A landscape with many peaks, sampled at points; each row gives a point and its height.
From any point a climber takes the steepest step (rise divided by distance) to one of its 4 nearest points. It stops when none of these is higher. Distance is the straight distance between rows; heights are no part of it.
Relo: [  3   6   0  20  12  -4  -1   1   8  -9 -15  -8]  h=548
Pufa: [ -6  10   1  42  17  11  -9  11  -2 -35 -20 -16]  h=203
galol: [  1  12   2   4   1 -25   3  -3  11  11 -11  -2]  h=693
bidak: [  2  -4   4 -15  -5   2   5  -4  -3  11   4   3]  h=289
Vom: [  5   4   3   3   6 -10   2  -2   6   7  -6  -2]  h=461
Zil: [  4 -12  -7  27  28  32 -10  10   6 -27  -1  -6]  h=745
Suno: [  4 -12  -3   6  16  23  -2   3   0 -10   5  -1]  h=626
zateg: [-11  13   4  41  12   3  -7  10  -2 -29 -19 -17]  h=338
Vaga: [ -7 -24 -10   5   8  45 -10  14  -7 -19  19   5]  h=733
dudo: [  2 -10  -1   2  10  19   0   1  -1  -7   6  -1]  h=615
gumot: [  0   3   8 -28 -16 -21   8 -10  -2  28   6   7]  h=129
Buf: [  1   1  -3  36  23  18  -8  10   5 -34 -15 -12]  h=284
Simo: [ -1   2   6 -33 -28 -16   5 -10  -9  22   9   8]  h=398
beg: [  4 -17  -7  19  25  36  -9  10   1 -23   5  -3]  h=750
katog: [ -1  -5  -1 -29 -31  -2   3  -8 -14   8  14   9]  h=696
kivob: [  2  -4   3 -20 -10   1   4  -5  -6  10   7   4]  h=329
voteg: [ -3  -8  -5 -24 -32   2   1  -5 -15   2  14  11]  h=653
Gizit: [ -1  10   7 -27 -14 -34   8  -9   4  36   3   5]  h=51
nulap: [  1  17   2  -3  -5 -36   5  -4  13  20  -9   0]  h=618
zov: [  4   2  -1  22  19   7  -3   6   4 -16 -13  -8]  h=453
Nar: [  0  13   0  15   4 -19   1   0   9   0 -15  -6]  h=657
rinos: [ -5  18   1  22   3 -21   0   3   5  -4 -18  -9]  h=718
Kor: [ -4 -18 -10  -6  -9  31  -5   7 -11 -14  18   8]  h=637
Nusu: [  3   7   7 -17  -6 -23   7  -8   4  24  -2   2]  h=143
Kimon: [ -3 -13  -9 -14 -18  21  -4   1 -14  -8  19   9]  h=544
vis: [  5  -8  -2  12  18  18  -2   4   5 -11  -3  -3]  h=596
gike: [ 4 -4  4 -7  2 -1  3 -4  0  7  0  2]  h=215
nera: [  5   0  -4  27  22  12  -6   6   5 -23 -14  -8]  h=438
rud: [ -5 -20  -6   4   7  37  -6  10  -7 -16  17   5]  h=656
dufu: [ -1 -21  -8  15  21  44  -9  13   0 -21  12   0]  h=790
nakav: [ 7 -4 -1  9 17 11 -1  2  3 -8 -5 -1]  h=577
git: [ -1 -10  -3 -17 -16  15  -1  -1 -14  -3  15   8]  h=452
femo: [  0  -9   0 -11  -2  17   0   1  -8  -3  11   5]  h=805
Daf: [ -5  14   1  28   8  -8  -2   4   5 -16 -19 -12]  h=623
vulob: [ -2   0   5 -28 -21  -8   5  -8  -7  18   8   7]  h=397
defez: [ -2  -2  -4 -35 -46 -16   3 -12 -16  12  12  14]  h=789
bod: [ -6  23   0  11  -3 -37   3  -2   9   9 -14  -5]  h=811
vug: [  1  10   6 -15  -7 -29   8  -7   8  27  -3   3]  h=237
tege: [ -4   4   6 -36 -29 -23   7 -11  -7  29   9   9]  h=283
nelot: [  2   5   6 -21 -12 -20   7  -8   1  24   3   4]  h=834
Tegaf: [  4   5   5  -9  -1 -15   4  -7   5  16  -2   1]  h=223
bufu: [  1   0   6 -19  -8 -11   6  -8  -1  19   3   4]  h=717
Reb: [ -2  21   3 -14 -11 -51   5  -7  14  34  -2   3]  h=74
Lag: [ 3 -4  3 -9  0  5  3 -3 -2  8  5  3]  h=259
zam: [ 6  0  2 10 13  2  0  1  5 -4 -8 -4]  h=515
Pokib: [  2 -16  -5   3  13  31  -4   7  -3 -13  12   1]  h=640
Leki: [  1  -8   3 -16  -7   8   3  -3  -8   4  10   5]  h=500
nukiv: [ -6 -21  -9  -1  -2  37  -7  10 -11 -17  19   6]  h=645
pibar: [  0   8  -1  33  15   3  -4   6   3 -23 -19 -11]  h=351
Tuz: [  6  -7  -3  20  24  21  -5   6   6 -18  -5  -5]  h=636
Semer: [ -6  27   1  -1 -11 -53   4  -6  14  25  -8   1]  h=65
Vof: [  0  14   5 -16  -8 -38   6  -8  11  31  -1   2]  h=107
Pozo: [ -5   8   1  37  18   8  -6   9   1 -30 -19 -14]  h=153

Where does a climber stop that starts at each point below?
Suno | dufu
Reb | bod
Nar | bod
dudo | dufu
pibar | bod
Vom | bod
Lag | femo
vis | dufu
Buf | dufu
Tegaf | nelot
